Points, in no order, along strands that fork and pass close to each other.
(in the rows, 128 means zero)
Points whose rows are less than 121 apart are linked; no others are. Some points are linked to none.
<295>: [151 152 118 116 115 106 168 143 188 109 162  98  86 141  95 168 153  94
 140 154  83 184]
<621>: [ 60 162  99 131  93 137 133 119  77  60 111 115 140 144 152 105 120 183
 111 108 165  75]
<2>: [145  85 128 165  83 118  79 162 129 173 144 124  90 142  93 117 101 131
 109 115 164  97]
<294>: [135 120 164 111  65 117  99 148 141 175  95 156 125 108 165  74 153 158
 133  75  81 115]
<663>: [126 150 138 163  69 143 161 133 139 178 123 130 102 139 144  85 106 145
 179 153 106 165]
<175>: [134 109 137 144 149 138 198 109 139 141 148 103 203 171 157 130 117  79
 164 157 132 119]
<109>: [134 107 166  89  86 127 101 173 136 136  94 140  68 149  94 150 101  78
 109  92 114 131]
<257>: [130 139 159  72  99 121  81 157 164 128 123 135  62 115  71 193 134  75
 136 137 108 130]
<1029>: [136 155 133 142  97 127 139 110 112 186 152 131 158 178 154  86 112 139
 137  95 140  88]
<313>: [ 60 117 110 136 108  87  72 168 124  99 120 143 129  94  82 122  99 140
 110 123 132 130]
<445>: [ 65 144 129 147  88  99  72 160  82 108 135 138 135  64 121  97 149 172
 121 129 145  90]
<939>: [167  96 101 148 144  96 184 133 183 166  91 108 110 151 123 102 110 112
 145 116  61 139]
<779>: [148 160 144 155 188 144 148 128 110 104 169 119 172  75 129 175 168 107
 111 131 123 170]
<686>: [112  83  97 134 138 118 142 168 136 106  71 104 104  94  97 168  80 109
 121 148 109 139]
<864>: [124  85 103 187  99 123 169 145 168 152  57 101  86 131 108 109 101 128
 142 122  74 151]
<968>: [ 92 172  96 120 146 113 127 148  73 114 141 150 141 136 153  72  99 179
 165 108 155 121]
<517>: [ 91 126 106 102  66 136 104  99 141 146 113 101 169 112 140 131 135 166
 146 141 151  98]
<1018>: [133 148 130  70 144 155  91 103 137  93 102 159 114 169 105 199 105 115
  86  91 160 140]
<800>: [104 177 120 138 122 132 140 116 136 153 172 122 138 139 132  98 123 139
 191 150 114 178]
<1161>: [ 96  97 110 169 106 113 118 115 123 173 151  99 124 104 169 139 110 129
 154 152 115  80]
<826>: [107  93 129 179  98 154  78 139 108 162  76 144 127  96 170  62 152 193
 139  58 142  59]
<652>: [148 108 141 125 132 160 136  69 139 103 136 114 127 153 110 136 153 126
  79 186 171 132]
<113>: [176 130 160 109 173 145 150 126 107 149 151 128 114 127 189 145 137  97
 126 101 102 145]
<278>: [100  75  98 104  93 128  68 125 162 108 119 123 119 125  86 160 101 141
 113 172 185  92]
<60>: [ 91 158 127  82 153 134 109 127 132  97 115 155  81 138 127 139 110 117
 146 114 100 190]
<59>: [148 152 125  66 155 118 120 127 161 107 137 150 137 188  81 210  95  75
 118 117 144 132]
<955>: [158  69 111  75 102 112  57 171 170 132  94 145 115 107  61 178 119 136
 135 154 178  97]
<882>: [144  83 122 100 127 141 131 125 157 136  82 134  75 140 104  93 108 134
 151 188 136 154]
<1050>: [154 120 143  86 172 115 113 145 158 124 132 128  63 108  78 197 132  54
 130 167 104 131]
<991>: [102  76 115 149  63 107 114 200 160 134  91 122 101 100 100 105 118 157
 176 156 112 152]
<473>: [133 116  97 147 206 135 176 111 111 114 106 136 158 138 160  82 109 153
 138 124 127 165]
<1160>: [119  93 135  88  97 127  83 143 165  73  95 143  57 119 116 171 150 138
  86 128 115 159]
<438>: [174 110  90 160 161 132 200 135 169 169 106  83 145 150  98 143  99  90
 175 138 115 141]
<846>: [150 130 132 119 136 107 103 129 120 133 190 131 147 143  90 171 112 100
  86 162 175  95]
<283>: [154 121 115 164 199 153 171 123 104  77 185 124 229 124 182 126 162 113
 165 116 187 137]
<958>: [141  96  72  89 125  77 126 173 206 118  85 116  94 146  35 160 101  93
 139 130 115 108]
<680>: [126 122 125 144 178 136 163 109 102 151 120 105 212 103 136 145 116  93
 150 144 137  86]
<1149>: [ 98 101 116 197 111 132 129 138  98 169  95 118 131 106 124 117  92 136
 145 138 133 101]
<342>: [ 75 179 151  91 155 122 140 133  56  64 109 147 127 130 148 110 132 120
 102 105 120  95]
<549>: [118 118 175 126 144 137 156 113  99 110 127 141  72 159 167  96 115  95
  93 153 112 143]
<1169>: [105 140 122 162  71 120  70 153 108 137 160 134 105 142 126 109 113 163
 107  73 165 105]
<746>: [149 133  92  73 141 119 125 130 204 111  94 125 120 156  32 203 105  87
 134 142 138 127]
<589>: [178 118 127 117 122  94 137 138 128 152 125 128 163 113 116 131 146 153
 108 141 119 131]
<184>: [121 161 153 103 177 142 131 104  78  89 197 118 156 106 181 131 188 117
 134 152 168  63]
<502>: [122 116 123 126 113 128 148 121  84 122 128 128 129 120 210 102 136 175
 130 143 138  92]
<1124>: [137 143 115 181  86 110 155 142 169 135 155  81  94 101 103 177 147 113
 119 140  83 156]
<667>: [112 144 174 138  80 158 138 121  96 140 130 136  80 145 156  81 125 133
 131 156 134 139]
<994>: [120 151 125  92 147 106 148 128 159  72 184 140 124 167 123 185 136  96
 122 158 108 184]
<287>: [143 134 152 208  69 109 148 136 105 168 119 153 128 134 152 113 140 156
  85  85  85 112]
<481>: [109 176  95  83 197 145 106 103 105  75 153 156 145 149 135 133 125 157
 138 108 174 144]
<1146>: [ 74 139 134 101 174 137 101  94 123  99 115 142  90 108 134  90 140 129
 133 157 109 156]
<262>: [111 133  88 149  94 104 114 157 136 128 111 110 156  82 121 167 120 166
 119  87  95 149]
<9>: [ 79 151 134 166  87 149  86 117  93 136  89 124 142  62 141  91 175 181
 135  84 126  75]
<463>: [ 71 165 123 188 115 136 138 128  57  97  97 130 133 131 115  70 112 159
 109 109 156  84]
<119>: [167 127 132 213 183 128 186 108 137 165 143 126 194 128 152 134 155 104
 144  94  84 142]
<744>: [ 97 169 125 173 123 144 158 112  99 135 143 109 160  86 189 168 151 137
 140 104  89 127]
<204>: [141 110 136 157  69 102 130 160 135 172 106 151 117 148 164 100 108 148
 115  48  74 119]
<553>: [ 92 145  92 122 174 132  99 101 119  95 175 128 115 155 144 145  98 123
 114 107 162 123]
<863>: [149 130 109 116 140 155 149 120 152 148 133  89 123 134 114 177 103  95
 157 132 128 148]
<33>: [160  94 176  85 101 139  93 139 130 137  78 165  90 153 108  91 123 122
  84  95 135 123]
<572>: [147 175 150 136 128 133 173 108 148 133 145 108 197 143  93 124 162  99
 127 139 105 170]
<1147>: [119  77 143 173  66 155 124 180 151 154  60 122  81 102 135 118 115 138
 160 102  96 144]
<661>: [162 140 148 197 145 109 157 108  94 158 136 148 162 104 158 110 182 160
  82 110  95 104]
<763>: [137 117 114 145  72  97  92 164 177 143 118 116 112 115  79 138 134 144
 110  80  97 146]
<159>: [187 162 147 132 153 133 190 137 131 147 142 150 165 158 128  96 127 126
 151 120 111 193]
<905>: [145 133 106  80 129 109 137 156 176  99  87 152  74 154  82 143 118 132
 135 119  91 204]
<505>: [180 105 163 112 158 145 183 109 151 140 160 115 160 151 184 132 157  82
 151 149 109 138]
<1168>: [ 76  87 146 126  51 151  90 127 133 143  91 114 119 108 149  98 139 147
 146 148 144  95]
<532>: [111 177 132 189 122 146 151 115  59 122 128 142 111 142 152  41 140 186
 139 107 160  56]
<837>: [100 149 106 102 118 138  73 137  90 114 143 152  92 140 154  89 108 179
 144  82 171 111]
<799>: [166 123 117  84 131 109  76 157 123 160 146 142 133 119  78 173 100 124
 139 137 171 111]
<781>: [111 178 119 155 187 135 167 124  70 133 130 142 154 137 172  69 111 143
 165  87 118 123]
<729>: [137 110 142 174 161 117 132 102 134 151 112 120 104  82 127  98 165 128
 106 156  78 148]
<211>: [149  96  67 107 150  73 128 157 170 140 118 115 148 114  55 141  99 130
 154 160 129 125]
<180>: [ 86 152 139 116 176 124 131  95 102 100 173 108 177 119 167 142 143  74
 109 120 131  55]
<312>: [183 121 143  71 129 113 144 114 171 104 167 137 115 180 138 176 155 109
  90 141 116 149]
<609>: [148 114 129 119 221 143 149 102  93  91 134 158 125 141 165  75 136 145
 112 148 155 144]
<22>: [192  97 148  87 102 118 122 133 150 132 148 144  70 144 161 127 145 153
  97 146 119 150]
<904>: [163 194 156  86 149 156 156 116 114 124 160 155 175 177 137 104 140 121
 141  97 148 165]
<952>: [113 109  99  70 122 129  70 124 168  70  86 159  91 136 112 211 113 153
  98 112 143 145]
<106>: [ 92 136 113 103 138 108 122  96 143 111 167 110 166 152 144 154 118  97
 103 114 115 101]
<81>: [125 130 156 144 174 161 143  80 122  66 184 119 133 141 147 150 168  93
  73 161 163 134]
<627>: [ 56  62 125 129  61 136  64 179 166 108  96 121 109 112 119 104 124 156
 156 136 140 131]
<1106>: [129 164 131  96  98 111 144 137 106 136 141 146 173 189 117 114  99 127
 121 104 142 128]
<10>: [ 90  79 122 136 105 111 159 115 119 122 113 107 118 114 185 128 117 131
 131 186 100 112]
<547>: [ 76 118 141 117 105 113 134 141  93  82 130 130  96 123 151 145 111 113
 100 170 120 128]
<634>: [147 114 125  62  81 103  93 159 153 143 102 142 135 117 107 142 142 156
 132 108 112 141]
<23>: [187 107 138 142 108 108 132 155 143 165 153 120  66 167  86 124 101  99
 113 142 138 131]
<1031>: [120 138 109 161 121 141 122 112 134 167 110 107 127  88 165 143 133 154
 152  80  86 144]
<993>: [133 118 125 188 166 134 169 142  78 165  98 118 157  91 132 140  96 114
 150 138 119 125]
<538>: [151 139 133 180 164 129 135  93 144 121 161 104 148  87 110 142 181 134
  87 153 111 166]
<134>: [147 142 156 120 113 122 122 126 124 132  93 144 131 152  56 111 125 109
  67 113 127 147]
<669>: [109 132 155 192 157 153 166  88  90 106 165 104 144 123 159 121 154 102
  99 179 148 102]
<670>: [137  90 138 139  97 154 131 108 137 108  83 118  94 124  99 117 136 151
  88 173 147 153]
<118>: [195 128 158 132 102 115 150 123 139 191 182 127 132 177 135 104 124 115
 131 142 130 117]
<146>: [135 179 113  76 186 177 130 107 107  93 171 134 181 134 178 158 148 131
 180 102 184 136]
<582>: [197 144 166  92 133 150 143 123 146 160 141 153  85 139 178 101 132 129
 125 100  91 170]
<5>: [153 148 135 116 180 166 134 112 128  77 211 136 207 153 160 151 163  87
 164 111 196 145]
<890>: [125 122 126 193 103 139  99 119  80 171 122 144 119 126 153  64 133 184
 130 104 170  50]
<1109>: [131 147 117 141 176 166 131  98 138 154 155  91 183 105  99 166 114  85
 159 142 153 123]
<1045>: [135 108 101 110 148 149  95 122 114 142 131 134  95 139 145 119  86 150
 141 114 167 133]
<1025>: [ 79 135 106 109 102 127  95 114 140 118 119 114 159  98  84 153 106 132
 122 158 153 109]
<577>: [176 118 107 107 166  95 132 131 165 153 139 114 165  88  71 139 152 132
 147 179 126 140]
<720>: [112 149 138 147 156 141 151 110  69 124 162 118 151  99 175 103 155 142
 149 165 154  89]
<1034>: [111 106 162  76 127 131  91 122 144 138 107 144  69 106 118 100 144 116
 154 180 113 148]
<1083>: [117 187 127 130 172 139 143 133  76 103 146 125 167  88 152 160 144 123
 126  86 119 136]
<757>: [137 156 146  91 142 133 140  94 156 119  98 124 179 149  56 136 141  91
 100 141 119 149]
<527>: [115 102 151 138 127 103 101 111 124 151 105 140 114 102 156  66 155 147
 110 118  86 110]

A fork is a point with three links, a tip a point with one. Leave the first point through the second and follow the links. Name the first fork or tip that comes.
<1031> / <262> => <1160>
<1050> / <257> => <837>
<863> / <438> => <1025>
<1106> / <904> => <1050>
<952> / <1018> => <661>
<1124> / <295> => <680>
<905> / <60> => <720>

Follow the links from the first point to the second, and from the first to the third. Name the last point that the two ways share.
<1025> / <1124> / <180> => <680>
<1147> / <481> / <549> => <10>
<904> / <10> / <670> => <720>
<438> / <905> / <283> => <720>
